A landscape with many valleys, sampled at points; each row gives a point and its height.
A ball rolls from a point to the lowest of its 2 nearest points, and stops where none of them is lower. Distance is the straight distance between rows; heights are no part of it.
k_546: [-12   1 -12 -22 -10   4  -6   2   6  10   2  -1  11 -11  14   6 -26 -21
  12  18  -8  -8   9  21  -5  20 -15  25  -8  -2  22   3  -1  29  -9   1
  -2 -10 -12  -2  13   5]  (h 430)
k_981: [ 20  28  -2   5  16   1  14  13  14   1  -2 -13  14  -8  15  -4  -1  -3
  -6  -8  24  14   3  -7   7   0   4  11  18 -12 -45 -21  20   0   5   1
   1   4  13  -7 -28 -10]  (h 232)
k_437: [  3  18 -27  -9  18  22   9  -3   7  15   5 -16   7   1  -9   5   4  -4
  -3  15  27   7   7  -9   7  -6  -2 -15  17 -26 -10 -11  13   3   0  23
   7   4  20 -17 -15  -9]  (h 251)
k_593: [  8   1  11  14   4 -17  -5   7   1 -31  -4  23   5   1  -8 -21  13  15
  -7   5  19 -13   0   4   6  -1  12   4 -27  13 -25  -5   4   1  19   2
 -24 -10  11  13  18   7]  (h 569)
k_377: [  5  -7   4  14 -17  32  19  17   2   3   0   5   9   6  -4  -9  -5  -9
 -23 -16  -7  -3 -16 -14   0 -19  12  -9 -18  14  -5  -4  11  -9   6  -9
 -12   8   2 -19  27   9]  (h 661)
k_805: [ -1   4  -5  27  21   5  -2  -6  15 -27  10  10  -7  12   8  -2 -20  -9
  -3   9  -5 -21   2  -3  -1   6  -1   9 -28  -1   7   9  27 -28  22  10
 -27  16 -20  -3   5  13]  (h 538)
k_188: [ -6  -1   6   5 -11 -11  -2 -11 -11   8 -25   8   6   0  -2   3  -4 -12
   9  -3   2   7  -1  29  -1  10   4  10 -27  10   4   1 -21  17 -19 -10
 -14 -20  17   1  11  -2]  (h 359)
k_350: [ -4  -6  19  17  -7 -11  -5   3  -7 -13  10  14  -3  11   9 -11   0  -6
   3 -11  25  -3   9 -15  -5 -11 -16 -27  26 -24  -2  -8   8 -13   8 -15
  -9   5 -17   5  13  19]  (h 527)
k_81: [ 11  -9 -13 -23   2  -7  21 -31 -17  -6  -5  -8 -10  -7  18   7  -5 -18
  14  -5 -18  13 -20  14  -8  -5   9  18   2  -9  -3  11 -10 -14 -10  15
  17   1 -20   4 -22  -8]  (h 84)
k_963: [  8  12  10  13  -5 -12  -7  15  -2  -3  -4   9  24  17   0  16   6   4
 -29   7  25   0   9  -1  -2  -5  -2  -3  -7  -9   7  -8   2  32   8  -3
 -10 -10   0  -9   8  16]  (h 356)
k_354: [-15   9 -19 -12   2  -5 -15  11  -9  17 -15   0  -2   5 -19  13  -5  -1
  11  15 -33   2  11  32  -2   0  -9  28  -7  15  16  -1 -13  19 -21  -4
  -3  -6   7  21   3 -18]  (h 510)
k_261: [ -5 -14  -2  -2  19 -16 -20  12  20 -35  -1  -3  -7  19   5 -11  17  -8
  13  -1  -2 -16  -4  -5   7   1   2  17 -10  13 -32  -7  21 -11 -10  -5
 -16   8 -13   3  11  -7]  (h 425)
k_889: [  7   4  20   3  -8   3 -17  -1 -21   6   3  -5  -6   1  -1  -1 -20  -9
  -3 -13  -6  13  -6 -17   1  17  15 -29  -1  14  33  -3 -29  -5 -11  16
  17 -11 -13 -10   3   4]  (h 399)
k_583: [  2   0   1  -8  -1 -10  -5  -6  -6 -23  15   1  15  16  -3  -7  17 -10
   9   9   8   5   1  -6  23 -13  -7  -1  18  -6 -10  22  12  -2  -8  13
   7 -10  -5   9 -12   5]  (h 573)
k_295: [  8 -11  17   5 -17  12  10   1  -4   1   5  11   4   8  -4  20  11   7
  -6   4  -4  13 -20  18   0 -17  11  -7 -11  26  24  -1   1   0  25 -10
  -5 -16 -12 -11   8  12]  (h 577)
k_829: [  4   2  -6  -9 -15 -12  22  -3  11  15  11  -4   8  -4   2   4  13  20
   8   4  11  13   4   8  -1  -5   0  -4  43 -34 -23  -4  -3   6  14 -13
   7  -8  -7  17  -2  -8]  (h 511)
k_237: [ -7  13  10  -8 -12  13  13   3   3  15  12   3  14  -8  -5  -5   8  14
  -1  -1  24   6  10  -4   2 -11  -6 -14  22 -24  -2 -15  -1  15   7 -16
   0 -14   2   4  13  17]  (h 532)
k_222: [ 17  21  -6   1  15  -4  -1  24   5   9 -12 -17   7 -12   4  -2   0 -10
   5  -9  25  20  -8   7 -13  11   5 -16   6 -12 -36 -35   4   6   5   4
 -16   1  19 -13   4 -10]  (h 296)
k_436: [  0 -12   8   3  13 -31  -4  -5  30 -19   7  -2  -5   8  24 -21  16   5
  13 -12   6 -10  -1   4   4  20   4   9  -8   0 -50   2   5 -14   3  -1
  -5  12 -12  -2   0 -13]  (h 446)
k_454: [ -7  -8   1  10  -7  22   9 -11   8  14   1  -1  -7   0  20   0   6  13
   3  -7 -33   9 -11  -6   4   2   5  -8 -11  14  12  24   2 -11  18 -11
  15   7 -19 -10   5  13]  (h 90)
k_804: [-11  10  13  -1   8  12  10 -20   6  -3  20  -3   2   3  -5 -14  12   3
  10  -9  29   4  -5  -2  11 -15   0 -13   8  -6 -10   9  20 -19  10  14
  -1  -1   1  -9 -16   1]  (h 598)
k_885: [ -8   2  -3  11  -5  41   6  -6   3  20  -3   7  -6  -1   5  -5  -7  26
 -22 -29 -12   4  -3 -14  -4  -3   8  -9   2  12  -3   9   5  -5  13 -10
  25   0 -22 -14  12 -10]  (h 32)
k_837: [ -3 -13  23 -27   2  -9   3  14   8   5   8 -11   1   3  -4   9  14  -4
  17   6  -2   2  -3   0  -1 -15  12  -1 -11  14  21 -29   3  14 -20  -6
  -8   5  21 -18  -6  -6]  (h 419)
k_186: [ 11  11 -15  -2  26  12 -12  12 -20 -18  -7  10 -12 -14   0 -23  20  11
   7   3 -10  -1  -3  -1   6   5 -11   0 -20   0 -18  -7   2 -18  -6  -1
   0  -4  14   8   1   1]  (h 592)
k_102: [ 16  -4   5  17   5 -21   3   4   1   9   6  14   2   5 -15  18   3  13
  11  26  -6   8  14   8  -5   6   2   1  26  -5   8 -18 -16   6   6 -10
  -2 -12   9  12 -14 -12]  (h 560)
k_742: [ 11   8  20   2 -16  10  -7  27  -7  13  -2   1  10   3 -14  21 -10 -14
 -30  -4  22  -8 -23  -4 -31  -7 -14 -11  13  21   7 -23 -19  13   7 -15
   0   1 -11 -10  14  29]  (h 126)
k_16: [ -6 -16   3  -7  20   3 -19  -8   6 -33  -3   1  -9  -1 -16   7  -5  -3
   2   3 -24 -12   1  -1  14  -7  10  14 -38  43  11   1  25  -5  -1  10
  -3   1  -7  20   1  -7]  (h 588)
k_656: [  6   4  -8 -17   1  -8  23 -27 -27  -1 -15   6  -2 -11  16   9   1   2
  -1  -5   1  12   3  16 -12 -20   5  16  16 -32  -1  -2 -18  -9 -21  -8
  19 -11  -5  17 -25  -3]  (h 168)
k_226: [-10  -5 -12 -21  15   2 -13 -12  -4   9   7  -7   0  -6   7  -7  20  20
   8  19 -21   9  22   2  26  -2  -2 -13 -23  -5  45  17   6   3 -11  22
   7   6   7  -6  -4  -3]  (h 267)
k_449: [  6   7  -7 -12  -7 -17  31 -15  -7  24 -24 -10   4 -17  25   5  -8  -7
  14   1   6  17  -8  30 -20   4   8   6   6 -27 -16 -12 -22   0 -15  -7
  -1   1  14   4 -18 -12]  (h 242)
k_202: [  4 -11  -5 -25 -17   0 -13  36 -21   6   9  -2  18  -6  -5  24  10 -16
 -19  14   8  -6 -13  16  -3 -12 -30  17  -7   9  25  -8 -19  22 -27 -12
   4   1  14  -1   5   6]  (h 784)
k_371: [  2   4   4  19  12  20 -14  17   7 -12   2   8   4  -7 -31 -12 -13  10
 -24  -2  32 -18  10 -29  -1  11  -9   1   8  13 -23 -13   7  12   3  -2
   4  -3  17   9  18  -1]  (h 481)
k_788: [  1   3   4  30  -7  25  24 -18  16  17  -8  11  -3 -15  11 -16 -11  24
 -22 -26  11   2   2 -12   0  -2  -2  15   2   3 -34  -1  14  -6  24 -17
  16   8  -1   1   6  -7]  (h 91)
k_647: [ -6  10 -14 -21  12   8  -7  18   3 -15  18   6   3 -10 -10  -8  15  13
   6  23   3 -11  19  11  17  -4 -12  12  -3  -2  12 -10  17  -1  -3   5
 -12  -4  25  -3 -11  -8]  (h 164)
k_746: [ 14  -5  -2  -3  -3   1  21 -16 -13   0   5  -1  -2   2  10   6 -27 -26
   3   0   4   4  -5 -18 -13   5   7  -7  33 -18 -13 -13 -10  -1  -2  11
  18   2 -20   2 -14  -3]  (h 355)
k_926: [ -6  -7  -9   8   3 -34 -16  26  12 -16  -2  11 -11   8   2  -9  12   0
  11  15  -8 -27  12   5  -4   6  -9  24  14  12 -30 -11  -1   1   6 -14
 -18  10   2  19   5  -6]  (h 384)
k_118: [  7 -17  15   4 -14   0  -8  16   3   9  12   7   4   2 -11  12 -12  -5
  -3  15 -18  -7  -2 -17  -7  21   5  -3   2  28  14 -14 -33  17  -6 -12
  17  -8   1   3  15   6]  (h 277)
k_664: [-18  -8 -18  15 -10   7  17 -16   7  19 -11  -6   5  11   2  13 -15  -7
  11   3 -36  16  14   2   6  17  -1   4   6 -22  18  14  -6   6 -27 -15
  -1   0   2  -7   6  -6]  (h 284)
k_231: [ -3 -16  15  -4 -42  10   8  -3  -7  13  -9  -7   6   6  15  17 -28 -12
  -3  13 -15   1 -16 -15  -3  24  13   3   4  25  14   1 -35  12 -15 -14
  35 -14  -8  -4   7   4]  (h 309)
k_247: [-23 -22  -4 -22  15   0  -4 -26  -5 -24  -4  -9 -17   8 -33  -6   9   3
  14  -4 -18 -11  -4 -17  13  -3  17  -3 -22  17  -6   8  14   6 -17  17
  -5   1  -4  19  14  -7]  (h 619)
k_290: [  7   3 -26  11  15 -11 -17  -4  -3 -12 -10  11 -23  -5   3   8  -6   1
  -5   3   5 -24  -7  22 -22   7  -9  13   0  -2  -9  16   3 -14  26   6
  -9   1 -15  12 -14  -9]  (h 480)
k_44: [-14 -15 -19  -6 -14  -4  15  -7   6  17  -6 -10  10   4   2   9  -9 -20
  27  20 -28  18   1  27  13  14 -12  30  -6 -11  15   9   4  16 -19   2
 -13   4   4  -3  14 -14]  (h 363)
k_696: [ -1 -12   2 -26  -5 -14  -1 -15 -13  -6  -3  -9 -15  -6   9   8  14 -20
  25   9  -6  -9 -30  18 -10 -10  -8   4 -10   4   0   9   0   0  19   5
  -9   3 -22  17  -1  22]  (h 101)
k_349: [ 18  19   8  12  -4   1  15   0  16   4  -8   3  14 -14  19  -9 -10  13
 -26 -15  17   7  16 -15   6  -3   4  27  13  -6 -34  -9  13  18   6 -13
  19  -3   5   8 -14  -5]  (h 162)
k_705: [ -8  32  10  14  11 -15  22 -24  16   7  -1 -11  -1  -7  16  12  -4  -2
  -5 -12  17  -8   1  15 -12  14 -10  26   1 -12 -39   4  -6  -5  26 -11
   4   0   2  10 -33  21]  (h 494)
k_353: [ 21  17  -6  -3   5  -4  -6  25   0  14   8 -11  23   3  -6   5  -5 -15
  -4   1   7  24  -8   4  -9  20   5 -21   0 -10  -1 -23 -19  14 -11  18
  -6  -6  -1 -21  17  -1]  (h 352)
k_189: [ 10  21   9  15  24   6   3  -5 -10 -13  -7   7 -12 -11  11 -20  13   6
   1 -11  -1  -5  -9  -9   1 -12  -1   1 -15  11 -25   2   6 -40  10  -4
   5   8  17  10 -31  11]  (h 567)
k_982: [-10  -1 -19 -25  -1   9 -15   9  -1  31  -6 -25   1  -1 -24  29  -6 -13
  14  17 -13  12   0  21   0   0  -9   6   8  -1  46  -3  -5  12 -26   8
   3  -4   4   0   1 -19]  (h 590)
k_626: [  4  -3   0   7  37  27   4 -11 -12 -19   4  15 -14  -5  -1 -25   6  12
   0  -6 -19  -2   3 -28   6   6   3  -7 -23   3 -15 -17   5 -15  -7  -4
   7   0 -10   8  15  11]  (h 612)
k_588: [ 13  11  -5   9 -16   7  12 -12  -6  15 -11   4   8 -15  14 -15 -22  22
 -30 -26  10  19  20  -5   9   3  12  -9   6 -23   7  17  -1  -1  -5  15
  20   5   7 -17  -9 -25]  (h 104)
k_520: [ 11  -4  -5  15 -11  18  13   4 -10  13   7  -3  -3   9 -11   4   2  17
 -12   1  -4   8  -6 -31  -2  -8  11 -33  36 -12  -5   7  -5 -10  18   4
  17   4  -9   5   1  -2]  (h 509)
k_861: [-18  15  15   1  19   1 -11   3  12 -19  -8   0  -5   0   1  -9   8   4
   0 -12  44 -19   1  -9  -7   0  -7   9   0   9 -28 -11  20  12  13  -8
 -10  -3   7  -4  -1  16]  (h 521)
k_692: [ 18  -5   0 -17  12   2   4   5  -6 -15  19   8  -1   3 -15  12  -9 -12
  -2  13  -2  -3  -2  -9 -12  -3   6   5  22  -3  -2 -32  -4  10  -3   8
   6 -14 -22   6   0  -5]  (h 333)
k_733: [-12   7  -2 -13   6  21  -3 -12   3  16  10 -13  -4 -15  16  -7  11   5
  22   1 -19  14  -1   5  15  -8  -5 -11 -14  -4  38  20  11 -16   9   5
   2   3 -11  -4  -1  17]  (h 172)
k_339: [ 13  22  11  27  19 -20  17 -31   4   5 -11   4  -8 -12  10   0   3  21
  -1 -11   7  14   2   7  -5  11  10   8 -11 -10 -22  -2  -9  -6  26  -2
   3  -5   3  15 -23   6]  (h 518)
k_983: [  4   5  30  15  -1   8 -11  -1  -1   2   6  13  -7 -10 -10 -18 -25  -1
  -7 -26  17   3   5 -14 -10  10  10 -17   5  18   8 -23 -11  -9   7   3
   5 -10 -12  -8  14  -2]  (h 421)
k_2: [  1  -7  -7 -22   1   9  10 -10  12  13   8 -15  -4 -10  -9  16  -6 -13
  21  10 -21   8  -5  12   7  -4   8  11   9   7  25   2   8  -4  -7   9
   2  -1   1  -6 -22 -19]  (h 635)
k_511: [-19   4 -14 -23  10 -13 -24   3   6 -16  -8 -14 -16  -1   1   1  23 -10
  23  -2 -16 -19 -18  19  -3   0 -16  28 -12  16 -24  16  12  -2  14   0
 -10   1 -24  27   8  14]  (h 225)
k_574: [  5 -10   1  -1  17  -1 -21   8  16 -34  10   8  -8   5  -8  -3 -15   6
   0  14   3 -25   1   3   0  -4  11   6 -22  20  21   5  27 -22  10  16
 -21  10 -13   2  -2 -12]  (h 561)
k_771: [  2   9 -15   9   0  38   7  -4  -8 -15   3   5  10  -8  -4  -8  -7 -20
  -3   6  -6   1  -8   1  20 -11 -20  29   3  19 -11  27  21 -16   4   3
  11  -1  13   3 -15  12]  (h 701)
k_530: [  7  24  -1  20  26 -15   9 -13   3 -11   1  -2 -10 -12   9 -13   8  28
  -5   6   2  -9   3 -11   1  12  -4   1  -8 -11 -37  13   0 -31  28   8
   6  19  17  23 -36  11]  (h 543)
k_82: [-17  -1   6  31  -9  -5   7  -7  31  -4  14  -3   9  27   6   5   2 -11
   1  -1 -13  -6   6 -16  12   0  -5  -1  10  -4  -9  27  18 -14  12 -16
  -8  13  -6  -2  -6  18]  (h 371)
k_635: [-13  18  17 -10   0  -4  -1  13   9   1   2  -8   2 -20   0 -19   1   7
   6 -12  46  -7  12 -12  -9  -6  -9 -17  18 -20 -19 -24  14  13   9 -10
 -13   5  21   5  10  14]  (h 512)
k_278: [  8  11   1   4   1   7   2  17  -3   3  -3  17  13 -10  -1   1  -2   1
 -19   1  -2  -2   4  11  -6   3   1   6 -31   6   8 -15  -8  18  -1  -9
 -11  -9  17  -9  13   9]  (h 291)
k_905: [ 13  -8  -7  13   4  10  11  -2   3  16  -1  -7   6   9  10  13   3 -10
   5  13   6  14  -3  -9   2  -1  -4 -11  14  -9   4   8   5   1  -4   2
  12  11  23 -27 -26 -12]  (h 313)
k_84: [  6   4   8  -5 -19 -14   3  -8   2  -8   6  17  14   2  23  -2 -21  -5
 -15  -4  11  -6  15   6   1  -3   4  10   9  -9  10   7   2  10   2   5
   5  -5 -15  -7 -13  -1]  (h 495)
k_293: [ -7  11 -13 -14   5   1 -28  10 -12  10 -12 -12 -15  -1 -18  -1   1   3
  -3 -17 -11  -4   6  -6  -9 -12   7 -27   5  -7  29  14  -4  -5 -19  10
  -1   1  -5   5  -3  -8]  (h 674)
k_637: [  1  -4  14   2 -20 -14  -7 -11 -28 -16   4   7   5  16  -1  -6  -4 -16
   5  -6  18   7  -2 -14   7  -4  -7 -25  25 -17  -1   8 -12   1  -9   3
   6 -15 -15  12   7  17]  (h 545)
k_594: [ -6  11   0   7  16 -24   6 -13  29 -14   7 -10  -1  -2  13  -6   7   4
  -5 -10  10 -16  10   7   5  23 -12  31   7  -7 -58  13   1  -9  11  -1
   2   5  -2   9 -23  -1]  (h 467)
k_109: [ -7   8  25   5 -19   6  16  -5 -14  -1  18  16  12   3  19 -13 -21  -9
 -13 -10  20  -7  15 -16  -2 -21  -7  -9  12 -16  15 -13  12  -6   9   3
  -6   8 -17 -10   4  19]  (h 513)
k_494: [-10  14  10 -15  22 -16  -7  15  19 -11  -1 -13  -3  -8 -16 -13  10  21
   7  -2  33 -11  18 -16  -7 -12  13 -19   5 -15  -4 -25  20   3  -9   9
 -20  12  32  -1  -3  -6]  (h 484)
k_415: [-23   3  -1 -13   2 -38 -15  11  12  -6   1  -7  -5  17  -6   5  18  -8
  32  17  -8 -12  -5  22  -7   4 -12  25  14  16 -20  -4  -4  20  10  -3
 -20   1 -16  19   9  10]  (h 322)
k_40: [-12  -6  10 -21  28 -14  -2  -3  12 -15  -4 -13 -14   8 -16   1  13  -3
  17  -9  12  -8   3  -6  -7 -16  18  -5  -6  -1   4 -24  21   2 -22   6
 -17   7  16 -13 -11 -16]  (h 452)
k_401: [ 19   0 -15  33   9   8   2   4   2 -13  -2  21  -2   5  11  -3 -11   8
 -20  12   9 -14  -5  -2  -8   4  -2   9  -5   0 -15  13  12 -15  29   7
  -2  11 -10  -2  -2  -1]  (h 514)
k_375: [  9 -13   6  -2 -37   3 -10  16 -14   3  -2  -3   5   4 -11   9   6   2
 -18  -1   5  -1 -28  11   0 -12   5 -18 -15  26  25  26  -7   2  19  11
  -6  -3   0 -12  14   5]  (h 606)
k_682: [-18 -10  -8 -22  -3  12   0   9  -8  21  -2 -12  -4  -6 -18  17   1  12
 -27 -18   6  -3   7 -12 -11   2   8 -17 -12 -12  28 -12 -21  25 -32   1
   6   2  12 -13  20  -8]  (h 125)
k_334: [  4  -7  14 -16  -9 -14  10 -35 -13  -8  -1 -10 -18   5  25   9  -6 -23
   8 -14  -3  -1 -28   5 -12 -10   4   0  -1   4   2  12  -3 -17  14  13
  11   6 -41   2 -21  16]  (h 6)
k_266: [ 12  -4  21   6   4  -3  -8  13   5 -11   8   9  -3 -26 -28 -22 -26  10
 -23 -20  30  -9  14 -22  -9  16   8 -11  -3   6  -4 -33 -11   7  -5   8
  -3  -1  17   9  26 -11]  (h 445)
k_765: [ 10   4 -25 -10   7  18  -2   5   6  -6   4  -9   2 -13  -8   5  -1 -18
  14  13 -17   7 -11  22  14  -1 -15  31  13  11  -1  13  19 -15  -2   5
   4  -4   7   0 -24 -14]  (h 666)
k_414: [  3  10  -2 -32  14  -2 -19  29  -5 -12  24   2   9  -3 -26   5  13   3
  -7  12   0  -7   6   0  -1  -8  -6   6   8   5  12 -26  -9  13 -14   8
   3 -12   1   9   5   1]  (h 276)
k_312: [  1   1  -1   7 -21   1  -4  -9   5  -1  -8  19  17  -5  23   7 -35 -12
 -14   0  -7   1  17  23  -2  15  -2  29  -5  14  20  14 -11  13  -6  -9
  14 -14 -10  -6  -2  -3]  (h 470)
k_688: [ 10  10 -13 -15   7  -2 -29  11 -14  -1  -2   5 -15  -7  -5   2   4   8
  -9  -1  13 -16  -5  12 -18 -21  -3 -13   9   0  20  11   1 -10  10  11
   2  -1 -10   6 -16  -6]  (h 699)
k_986: [  2  11  17   3 -15   8  -3  11  -2  11 -19   6   3   4   0  10  -1   3
 -23 -28   4   6  -7   2 -17 -15   5  -8   1   7   0 -20 -12   9  -2 -31
   5 -16 -18  -3  19  13]  (h 212)
k_618: [-22  12   0  15   0  25  16 -22  11   4  12  -1   5  -2  15 -18  -4   1
  -5 -11  27 -13  -3   0   9  -5 -20  11  -6  -2 -20  35  27 -18  17  11
   2  20  11 -19 -18   3]  (h 618)
k_432: [-17  -9   8   0   9 -12  17 -29  10   0   4   6 -10  -7   5  -2  13  13
  18   3 -24  -2   7  14   9   6   8   9 -27   8   3  11  -3  -4   6  -7
  -9   1  12   5 -12   2]  (h 489)
k_342: [ 11   9   6   4  14  12  11  -1  -5   9  -4   2  -1   7 -16  18  23  10
  -6   6  15  13 -19   7 -11 -17  12 -15  -6   3   6 -20   1   4  21   0
  -8 -14  -1 -14   4  12]  (h 553)
k_971: [-18 -19  10  16 -11 -14 -10 -12  37   6  -1 -23  -8  15   0  14   5 -17
  22  -1 -22  -6 -12  -4   8  11  -1   2  -5  21   6  29  13 -13  19  -8
  -7  17  -9   4  -2  10]  (h 417)
k_790: [ 13  -4   3   6   8  22  -1  -6 -12  -1  13   3   2   1  -1 -14 -13   6
 -11   4 -13   9  -1 -22  12  14  11 -20 -22  14  22  11  -2  -4   2  29
  13   4  -8 -16   6   0]  (h 372)
k_6: [  5 -15 -20  20  -6  -8  -6   9  13  -6  -7  11 -11   5  -6  -1   6  -9
   1  -3 -24 -10  -1   6  -5   1  -3   7  12   6 -19   6  -2 -20   3 -24
 -11   3  -6  13  14  -9]  (h 429)
k_657: [  4  -5  -4 -10 -16  25   3  15 -19 -11   5   3  21  -7  10  -1   3 -32
   1  15   4  -1 -10   3  17 -17 -30  20  -6   5   4  14  13  11  -6  -7
   3  -5  13   1   8  28]  (h 731)
k_900: [ 19  17   4  23  23  -6  -9  15   6  -3   3   2  17  14 -11  -2   5  11
 -15   8  20  14  10 -14   4  16   9 -20 -15 -15  -1 -19   5  12   3  19
 -13  -2   8 -16  13   0]  (h 396)
k_507: [ -6 -26 -23   1 -14   3   5  -1   9   4   2   9  -9   2 -10  -5   4  20
   2  -7 -31  -1   9  -1   7   9  -2  -2  28 -13 -11  15  -4  -6 -10 -17
   6   2  -6   6  14 -29]  (h 463)
k_127: [  7 -10  23  -5 -11 -20 -13  29   2  -4   8   3  12   2 -18  10   3  -9
 -10  10  14 -11 -12 -10 -22  10  -4  -7   5  23  -2 -29 -29  27  -3  -9
  -4  -1   7   1  27  23]  (h 219)
k_441: [-10  -2 -15   3 -19 -20  -8   5 -16  13 -28   4  -1  15 -13   1   5 -11
   8   2 -21   0  -2  20  -3   0  -3  18   0   9 -14   8 -28  15 -21 -15
  -7  -8   8  25  18  -4]  (h 426)
k_701: [-17  -6  15   6  -8 -27   6  -9  26  13  -2 -11  -3  19   1  13  18   0
  31   9 -35   6  -6  12   7   2  13   9 -13  19   5   7  -3   0   6 -15
 -14   5   3   5  -5   6]  (h 457)
k_168: [ -4 -16   7   2  11 -26   4  -2   9   9  -9   8 -20  -7   0  -8  22  24
  18   2  -5  -5   7  12  -4   3   8   6 -10   8 -14 -17  -7   2   1 -15
 -12  10  26   3  -7 -24]  (h 517)
k_351: [ -3 -27  -2   6  10 -33 -15   6  11   0  -8  10 -18  13  13  -8   6   9
  12   7 -32  -8  14   4   0  13   7   9 -25  13   7  -7  -2   4  -9  -1
  -9  22  -2  -7   7 -28]  (h 540)
k_123: [  3   0 -14 -17 -22 -10   3   2 -27  22 -12 -11   8  -6  13  -1   1  -3
  13  17 -21  18  -5  18   1   4  -1  -6 -10 -14  26  16 -30   7 -20  14
   3  -1   7   3   8   1]  (h 370)
k_878: [ -6   4 -17  21 -18   9  -5   1  -9  11 -16   2  -3   6  -5  -4 -29 -17
 -14 -20  -1  -5   4 -16 -10  12  -2 -20  16 -18  -3  18 -10   5  -4   2
   0   2  -8   1  18   3]  (h 464)
k_513: [ -5  -8   2  -9   5 -32 -32  13  12  -1 -11 -12  -8  17   5   9  -2 -14
  17  -3 -24   2   7  12  -2   2   3  12 -13  13  27  -5  11  10 -15   8
 -12  12 -16  -5   0 -19]  (h 568)
k_173: [-19  -7  -6   8  24  35   6 -16  -5 -25   7  15  -9   1 -11 -14   9   7
   2 -11   6  -6   7 -18  15   2 -19   6  -2  -9 -30  -4  19 -10 -11 -20
   7 -10   0  10  16   5]  (h 627)
k_806: [  4  11 -20   6  15   0  11   2  10 -19  15  12   8  -7  11 -10  10  21
  -2  21   7  -3  18  12  18   9 -15  19   1 -24 -12   6  22 -17  11   6
  -7   5  15  -6 -22  -8]  (h 264)
k_405: [ 11  21   5  17   0  19  15  -1 -21  19   1  -6   3  13  -7   6  10  12
 -16 -10  14  18 -14 -14  -9 -28  13 -33  16 -12   3 -11   3 -14  24  14
  -1  -2 -20  -7   6  12]  (h 529)
k_797: [ -9 -18  32 -20 -21  -7 -13  11  -1  12  14  -7   5   4  -1  13   6   5
   8   6   8   5   2  -5   4   2  -1 -20   6  13  45 -11 -18  11 -23 -10
  13  -7   9 -19  -2  -3]  (h 385)
k_853: [ 14  10 -22  -1   5  26  22  -8 -14  14   2   1   9 -16   4 -11  -4   8
 -17  -3  10  20  14  -9   7 -12  -5  -8  19 -37  -2  -1   1  -7  -9  14
  20   4  15  -8  -7  -9]  (h 179)
k_601: [-10   0  21  26  14  -7  -4 -17   4 -32  -3  19  -2  12  -1 -12   4  -2
  -9 -10  25 -17  11 -17   9  -4   0   9 -17  12 -26  -1  16  -6   9 -10
  -7  -4   4  11   1  16]  (h 544)
k_426: [  6   5 -14  -1 -37   5   4   3 -32   8 -17  -5   7  -2   7   3 -25 -15
 -11  -8 -20  11  -6   2  -1   7   6 -11   5 -17  22  20 -30   0 -20   7
  10  -8  -9   1  15   5]  (h 423)
k_729: [ 25  -8 -11  -7 -19 -17  14  15 -23  16 -13   6   8 -17  26  -9  -2  -4
   7   9 -17  18  -7  18 -11   0   4  -7   4  -9  -6   0 -31  -4 -10   2
   4  12  24   0  -3 -11]  (h 305)
k_238: [-15  -9   2 -12  -4  -8 -13 -10 -12  -1  -8 -13 -11  10 -19   4   6  -6
  20  -4 -27   6  -1 -10   9  -2  12 -12  -3   9  18  11  -7   3 -22   6
   2  -6  -2  17   4  -1]  (h 645)
k_677: [  1 -18 -12 -27  -9  10 -14  29 -13 -13   6  -7  17   6  -5  13  25 -14
 -12  13  17 -10 -14   6   8 -19 -26  14  -7   8   0   6  11  28  -9   3
  -2  -2   2  -6  21   7]  (h 758)
k_55: [-20  -9  -7  -3 -16  20  13  -8  -2  28  -3 -19  -3   8  -9  20 -10   5
  -3  -2 -12  12   9  -9   9   8  15 -21   5 -16  39   7  -9  13 -22  -1
   3  -4   9 -24   7 -10]  (h 213)
k_185: [-13   6  -2   8  12  -9   4  -4  16  -7  10  -1   0   9  19   8  12  -6
   8   3   0  -8   9   8   1  -1 -17  12   1 -20  -6   9  17  -8   6 -15
 -11   7   0  -6 -16  11]  (h 326)
k_893: [ -9   6   0  -4  -9  15   2   1   0  26 -15  -6  -7 -15  -7  -3 -14  29
 -34 -38  10   0  22 -11  -2  -9  16 -18  -2 -19  17  -2  -1  13 -14  -5
   6   1   8  -7   5 -21]  (h 15)
k_159: [  0 -16  18  -1 -17  14  -3   5  -1  19   9   1   1  -6   9   0  -7  -2
   0   2  17   1  -1  -7   2  -2  -9 -19   6  12  26   7  -3   2  -2  -6
  13   6  21 -27 -14  -5]  (h 353)
k_754: [ -1  -9 -10   3  -5  -3   9 -13   6  10   1  -4  -9   2   2  -6  13  27
  -1 -14   0   4   2 -10   2  -1   5 -19  29 -26 -21  22   0 -12   6  -1
  15   6  -7   9 -10 -17]  (h 487)
k_100: [ 11  -2  16 -16 -24  -8  12  -8 -15   5   0  -1   6   1  11   7 -23 -10
   9  16  -7   7  -9  -9 -12  14  16  -5  23   3   4 -13 -36   5 -14  -2
  26 -17 -18  12 -10   3]  (h 331)
k_895: [  8   6 -15  19   8 -17 -11  -2  11   1   5  11  -6  -1  -9  12 -12  -3
  12  20 -14  -3   6  26  -8  17  -4  12  13   6  11  10  -4  -6  19   6
 -13  -5  -1   5 -19 -13]  (h 523)
k_27: [ 11 -13   3   0 -16  15  -6  16  -4  -6  -2 -12   3   0 -17  -9  11 -12
   5  -5 -12   6 -29  -1  12 -17   8 -15 -20  21   8  17  11 -19   6  10
 -15   1   0  -1  24   8]  (h 637)
k_651: [ -1 -23  -5   2  31  11 -14 -21  -9  -9   2  -5 -15  -3   2 -11   3  10
  10  13 -14   1   8 -14  18  16   1 -17 -37   4  33  14  14  -6  -6  24
  -3  12  -6 -10   6  -2]  (h 335)

Where does a ball stop that starts at each point below?
k_168 | k_647
k_804 | k_893
k_677 | k_278
k_494 | k_893
k_293 | k_290
k_626 | k_334
k_983 | k_885
k_878 | k_334
